Points on a hilly landscape, in no order, each with its height.
A ball rolls from a point to the lowest of its 2 nearest points, and stops where none of them is lower. Distance is the straight distance between rows; heights are no part of it.
sos: -28	44	-5	42	10	-28	5	-16	6	37	-28	21	-5	-1	-31	6	-18	7	-4	-28	0	-14	-4	-1  h=6.16
fena: -4	17	-11	3	-10	13	31	-16	6	-28	1	14	-21	28	-17	32	56	-10	-4	-41	-14	14	-6	-37  h=4.22
sog: 17	-1	-32	38	12	28	-3	18	-13	41	-15	9	20	-1	13	-8	-59	24	18	16	17	24	45	25  h=6.67
Lede: -17	1	14	-49	12	6	-16	-19	24	-48	27	9	-13	26	22	21	51	-13	28	19	2	20	12	-8  h=4.23
Zozut: -4	-40	-43	17	-25	27	51	3	-29	-18	19	25	-15	-18	30	20	28	5	-2	-24	-11	36	13	-8  h=4.17
karu: 14	14	29	3	-15	0	14	1	18	51	-54	-9	1	1	-7	-33	-24	13	29	27	-15	-33	5	-33  h=4.24
buze: -28	30	30	-21	-5	-13	-25	-33	8	10	-18	2	15	15	4	-48	-15	21	14	23	1	-7	39	41  h=4.49
bavo: -19	29	4	38	11	-21	-69	-15	-2	13	-47	26	20	14	14	-18	-19	1	2	-11	10	6	22	38  h=5.83
Nokab: 16	-40	3	-20	4	16	18	11	4	-3	32	-16	-15	-46	4	13	-11	17	22	18	17	-6	18	14  h=7.11
sati: -11	3	26	-24	28	8	20	-25	-10	24	-4	7	-15	-21	7	42	-14	25	1	-9	12	-2	25	15  h=3.17
pezu: -40	48	19	1	6	-31	4	-30	51	27	-5	-9	-22	-2	-14	-33	-25	-8	42	-1	-10	-33	-17	23  h=6.18
Fered: 82	-47	16	12	-2	-13	26	45	8	11	2	-11	-15	-21	47	10	33	-19	4	25	-5	17	-1	-32  h=2.03
Todon: 3	-53	-30	35	-23	-1	-22	44	-37	-25	8	9	16	-25	13	-12	9	4	-15	-2	11	27	-1	6  h=4.70
Nidu: -2	-18	49	-39	-9	-30	-3	-11	32	-28	2	-12	-29	-4	-7	3	39	-20	3	11	-19	-12	-19	-19  h=4.62
dobip: -12	21	18	25	20	-18	-47	-15	19	25	-10	-15	-10	-24	-11	-43	-30	-10	29	16	10	-41	11	69  h=4.84
balel: 43	-17	22	-27	30	1	12	3	-42	-21	25	20	1	-19	30	69	-16	-25	-10	9	22	-1	21	12  h=2.02
Fot: -11	31	26	27	-31	-26	-4	-12	15	33	-64	9	2	4	-5	-48	-17	10	14	-13	-32	-28	-16	-19  h=4.78
Govak: 12	2	2	2	18	-26	-44	52	44	0	-13	5	15	34	0	22	-11	2	-21	19	33	17	-13	-15  h=5.58
zep: -41	-5	14	16	29	8	-23	-18	47	25	-12	-2	8	-1	2	-53	-40	37	19	-11	13	20	-10	36  h=5.45
sil: 39	-17	0	-29	-5	18	8	25	9	-23	18	-6	7	46	46	32	15	-42	6	-4	-19	7	-16	-34  h=2.11
kasif: -27	-9	2	-14	-6	1	37	-10	30	17	1	-10	-31	-29	-35	-4	2	15	23	-22	-21	19	-26	-41  h=3.06
sof: -26	-16	-20	-4	-12	21	-19	28	11	-42	12	-25	28	8	-25	-43	6	17	9	12	11	9	-34	0  h=5.40
remul: -31	54	9	-26	21	-2	11	-60	3	-6	18	-2	0	50	-10	33	10	-15	-12	-27	2	-3	18	2  h=2.82
Bupon: 4	18	24	5	47	-13	-20	8	-6	34	-8	-3	0	28	32	25	-48	-6	6	8	15	-17	2	9  h=4.97
Basos: -11	31	-1	-39	19	3	6	-43	-26	-37	41	-8	-7	3	-7	28	13	-20	-8	-8	3	-10	10	29  h=2.06
vugof: 31	2	1	22	18	-29	-18	36	21	4	-14	-15	-20	-11	-49	13	33	11	-35	13	36	0	-18	-18  h=5.84
Zizuv: -23	26	1	8	33	5	-20	-2	45	38	11	1	9	37	36	16	-40	5	33	-1	0	3	0	-2  h=4.54
det: 63	-13	17	-7	-14	11	41	-4	-20	-7	-5	-8	-22	-32	7	-4	60	-11	-32	5	-20	-28	-24	-27  h=3.30
dovi: -10	1	-12	-9	-2	2	-51	-10	-33	-36	24	-12	19	12	-15	-21	-11	5	-19	37	11	7	-2	41  h=5.63
dopi: 41	-54	-32	21	-4	-21	7	69	-6	-1	19	-23	13	0	53	15	-11	-12	10	0	7	11	-5	9  h=5.09
Tavav: 4	-4	33	-39	1	-21	-9	-9	-13	-21	29	-16	-19	-23	0	3	16	-18	-21	7	-15	-33	-31	5  h=4.76
Pofe: -41	28	-5	2	41	3	-27	-32	9	9	13	-12	3	3	-8	-15	-28	17	-1	-15	-9	5	-6	35  h=5.85
nezo: -25	-10	-20	0	-21	12	10	-8	5	8	-24	0	16	-34	-49	-60	-17	33	1	-27	0	17	-37	-11  h=7.03
ruz: 42	-24	24	11	8	-28	-29	60	32	-8	-32	-10	-8	1	0	7	32	-1	-24	18	27	15	-32	-27  h=5.72
poro: 3	16	-17	28	0	19	4	0	15	30	-11	7	4	-30	-31	-58	-46	33	36	32	15	-19	22	27  h=2.17
banev: 50	-2	-22	10	1	28	21	13	-39	18	15	-28	11	14	-3	20	-22	-13	-1	45	7	-18	34	17  h=5.03
lezo: -24	3	22	-45	-21	-31	11	-35	35	-22	-1	-12	-25	-12	-23	4	29	14	-3	-9	8	-23	18	-1  h=4.42
dig: -2	-18	-28	-9	-1	34	-10	-21	-16	-27	10	-1	11	15	16	-2	6	27	-5	4	8	37	23	9  h=5.18
zed: -22	33	-26	25	24	-9	-30	2	11	8	12	-24	6	-13	-70	-33	-12	13	13	25	29	-14	-1	49  h=4.71
Tov: -28	24	12	32	-9	-37	-23	-3	5	25	-54	22	1	-29	-18	-65	-30	-20	1	-37	-21	-36	-34	19  h=5.34
vufo: -12	30	-9	42	-8	-12	-8	-6	-27	28	-20	-6	17	-25	-35	-55	-35	-2	-15	-11	-20	-36	-33	15  h=5.92
fip: 62	-4	-25	23	-2	0	-5	42	-36	17	-18	-29	31	13	3	26	-12	-5	-37	28	13	-17	13	0  h=4.75
rik: 73	-19	-29	5	7	-27	27	33	-37	-2	3	21	0	-5	39	66	21	-40	-20	-13	6	5	17	-5  h=3.18
kima: 25	-15	12	-10	7	1	46	12	21	-12	33	30	-36	-2	34	48	19	-29	39	-7	-3	17	6	-9  h=4.65
kez: -9	-32	-48	42	-29	6	3	45	1	-31	14	-12	4	9	-1	-11	8	-4	8	-10	-28	43	-43	-24  h=4.12
miv: 59	-6	25	-29	11	30	24	-5	-17	-3	-11	-10	3	20	34	31	9	-27	-17	9	-16	-23	-15	-29  h=2.63
biza: -6	16	0	-28	32	2	2	4	26	-10	16	-19	1	44	32	39	17	-16	9	-19	-23	6	-27	-17  h=1.17
sov: 26	-30	-58	22	1	-11	9	45	-10	-25	44	-3	-5	7	42	40	5	-21	10	7	4	41	19	16  h=5.41
kegub: 14	-20	-35	31	3	18	-19	42	-23	-22	27	-25	19	1	-9	-13	-9	4	-9	12	15	-3	-23	7  h=5.06
mam: -27	16	-3	-15	-21	14	11	-23	-4	24	-4	-8	13	26	13	-29	-14	5	3	-10	-39	-30	-29	-11  h=2.85
dofi: 20	-40	-11	-8	12	18	-2	12	-30	3	19	-12	18	-27	36	4	-38	15	-10	28	33	11	21	38  h=7.00
Ner: -1	-29	37	-36	7	1	0	-2	17	-27	19	28	-17	-4	37	37	24	-2	33	-7	-3	29	13	-12  h=4.40
fiku: 13	17	-11	31	-23	28	14	14	1	37	-47	16	10	-6	-41	-41	-17	30	25	22	4	-15	31	-20  h=3.50
malor: 39	-6	13	-32	-25	45	34	-11	-41	-10	8	-6	5	4	2	-3	27	-19	-26	-5	-21	-37	-23	-30  h=3.00
muz: 31	0	-8	-25	8	39	-5	10	-5	0	8	-3	19	33	24	19	-18	-1	26	44	9	-10	34	13  h=5.25
dulab: 7	-43	-11	-4	-2	7	-6	36	38	16	-26	-7	11	23	11	21	-31	-1	4	-19	14	44	-21	-31  h=4.48
Nozo: 59	-15	4	12	21	-21	31	46	8	3	0	7	-8	4	42	60	16	-26	-18	7	9	9	-13	-30  h=2.62
putut: -39	12	25	-20	-42	-43	18	-27	47	2	-9	-14	0	10	-40	-36	4	7	-4	2	-5	-13	-16	-18  h=4.52
kuvo: 13	-23	-24	-1	-18	39	49	-5	-52	-1	4	5	-6	3	-2	23	7	-6	-12	-16	-11	-8	7	-18  h=3.55
kat: -18	-25	36	-44	-22	1	-9	-28	-17	-46	29	34	-10	3	38	3	32	-34	2	-23	-42	4	-22	-21  h=5.05
Nis: -38	-26	-4	3	3	18	-21	4	43	25	-27	5	29	2	-3	-20	-35	22	9	-21	13	41	-33	-4  h=5.01
zigup: -1	-15	-9	8	8	5	29	21	21	30	-1	-12	-8	-3	-3	7	-22	8	11	-8	-1	2	-17	-34  h=3.89
Keta: -3	-42	8	-23	-27	19	19	-3	-9	-24	40	-8	-21	-17	40	-7	17	-13	25	-20	-41	12	-23	-20  h=5.23
Viga: -43	29	12	29	4	-39	-4	-37	15	23	-34	36	-4	-52	-41	-54	-18	39	-8	-27	25	1	24	43  h=7.33
subav: 21	27	-11	9	-9	4	-26	27	-30	-2	-16	-13	28	28	-23	-7	9	10	-34	30	15	-15	18	-7  h=4.43
nuda: 41	6	-3	10	-27	19	55	7	12	-8	-2	3	-32	4	-23	9	73	-11	-22	-9	-19	10	-22	-52  h=3.67
nabap: -3	23	-10	41	32	13	-36	7	20	28	-8	6	9	-21	-33	-47	-26	11	31	28	39	5	19	59  h=3.70
Lema: -25	-34	20	-32	-12	0	13	-32	-35	7	-1	6	-8	-54	2	17	-9	31	-27	-20	7	-14	18	6  h=3.56
vev: -25	-3	-4	-25	-11	25	44	-36	1	3	-1	-14	-21	-2	-8	-6	4	-5	8	-30	-37	-32	-17	-23  h=1.78
ton: 10	-21	15	-26	-13	28	2	-36	-52	-24	17	13	-10	-51	-4	21	26	-6	-8	-5	8	-14	31	19  h=3.05
lele: 15	8	35	-5	5	-26	5	8	10	-16	-12	-12	-16	-12	-46	5	62	3	-31	35	27	-25	4	-16  h=5.94
Lum: -1	-41	-20	-11	-24	27	-13	8	-26	-47	9	33	13	5	59	9	16	7	-17	5	-9	50	29	-16  h=4.95
zogo: -1	47	-1	-20	13	19	0	-21	14	16	0	11	5	46	-10	28	15	1	12	14	10	-5	31	-17  h=3.53
doger: 26	-7	-68	11	-3	24	19	32	-15	-17	23	-14	18	41	33	37	-22	-15	2	-5	-5	19	11	-8  h=5.78
muf: 8	-11	51	-26	-24	8	27	6	45	27	-26	-12	-17	-28	-21	-14	-1	31	24	25	0	-27	8	-32  h=4.63
mevep: -4	57	4	34	18	-41	-13	-1	40	15	-25	3	-19	-24	-33	-64	-16	-13	48	10	3	-52	5	34  h=5.60
pazo: -36	34	7	22	-4	-40	-35	-49	20	-5	-47	14	4	18	16	-64	-24	12	24	-8	5	-2	27	62  h=5.12
dum: -18	-14	-40	30	-8	21	0	28	12	-39	45	10	-7	5	-12	-10	50	-2	21	13	-8	33	-9	-11  h=3.42
liga: -41	11	-28	16	-29	18	-14	-21	-31	19	-11	-12	25	-8	-38	-58	-27	32	-6	-10	-7	-3	-14	21  h=6.59
mava: -9	23	-18	39	7	3	-37	4	5	36	-42	28	21	26	19	-1	-40	31	12	7	1	27	44	10  h=6.34
Kepo: 10	6	17	-43	0	21	1	-47	-58	-7	11	6	12	-3	0	21	-3	-20	-31	5	-7	-6	34	23  h=2.64
kodap: -50	50	14	27	-7	-62	-9	-23	29	12	-25	26	-9	-13	-41	-30	1	0	-9	-29	14	-16	9	19  h=6.75
bep: -49	0	1	-16	-22	-12	4	-46	17	28	-25	15	6	-49	-41	-65	-22	45	2	-24	5	-3	-6	15  h=7.31
fozig: -8	43	-29	18	24	-8	-2	1	-22	-7	12	-9	-15	11	-40	42	20	-16	-42	-19	4	-6	-13	-4  h=6.01
Bolof: 4	10	17	20	25	-31	-36	28	8	26	-17	-16	15	20	6	4	-32	-8	-37	2	14	-14	-40	-8  h=5.33
Rero: -7	30	-6	-35	16	18	11	-20	30	-28	17	-8	-23	15	-13	20	28	5	31	29	13	-9	41	-3  h=3.97
Luzo: 11	-2	18	-14	37	2	-2	-9	-21	-10	-7	18	10	-12	6	58	-14	13	-17	7	34	27	48	24  h=2.60
lef: -41	20	-2	-29	18	-7	-47	-15	-7	-28	36	-27	21	17	5	-10	-9	-1	-19	-8	12	6	-25	38  h=5.87
ved: -5	-46	-4	16	-9	4	4	33	-19	-21	7	21	-3	-9	38	26	1	2	-16	-34	0	31	-3	-16  h=4.66
varu: -21	46	-8	20	10	12	-26	-5	1	33	-3	-12	20	53	22	-23	-30	-12	25	-8	-24	-12	-10	-3  h=3.84
bize: 14	-21	-33	-4	-13	19	-23	5	-42	-51	30	-6	20	2	7	12	11	-11	-10	40	1	27	30	26  h=5.39
Zaba: -18	-3	29	-20	-12	-1	6	-15	-22	-32	11	57	-4	10	41	49	33	-34	-27	-42	-27	27	-14	-32  h=4.89
Zum: 32	-41	27	11	-20	-21	14	45	2	4	28	21	-8	-5	46	5	32	-28	23	17	-33	15	-5	-24  h=2.51
Modan: 66	-10	-17	18	-8	16	52	11	-31	-12	36	11	-9	-4	6	43	37	-55	-17	-10	-10	-14	-1	1  h=3.71
Mis: -14	-4	22	1	1	-14	2	-3	-2	-25	-15	15	-25	18	3	54	46	-26	-33	-38	-17	28	-27	-53  h=4.64
pefo: -35	-8	26	-26	-25	-17	21	-41	51	8	-36	-20	-16	8	-46	-31	1	5	14	-17	-26	20	-43	-45  h=3.93
sug: -9	-4	1	-11	9	-3	-6	-14	-45	2	20	-36	2	-20	-14	-5	-9	-7	-26	-6	-9	-38	-11	16  h=5.04
laz: 5	-47	-15	2	-5	15	-14	22	-6	28	-13	3	20	-8	17	-10	-52	43	4	1	27	22	17	12  h=6.87
Bap: 25	-13	10	19	-13	7	-2	25	-8	-33	35	17	-12	-4	8	3	54	-16	2	20	-23	8	-7	-22  h=2.90
vir: -12	19	16	-17	-10	-4	-19	-4	5	13	-15	-3	12	14	-21	2	4	34	-1	18	10	-19	20	-5  h=4.02
lasap: -38	5	-9	8	12	-11	-6	6	-21	16	-2	-5	-3	-21	-25	21	-9	8	-32	-28	15	-8	-9	-4  h=5.54
mumo: -42	49	-5	-6	-4	-24	25	-50	20	11	28	-19	-3	1	-34	-24	-10	-14	5	-2	-7	-30	1	20  h=6.62

Where does a ball stop that starts at each point below?
bep: karu
vugof: vev
fena: biza
kodap: lezo

Call two points neighbours if one is among the 2 nearest of the other. Go from one point of each pair to the other, from neighbour to neighbour, staying as low as possible. Name the highest point that can't be avoided.
balel, biza: Modan
Basos, Fered: Lema
vev, lezo: putut
Fered, balel: rik
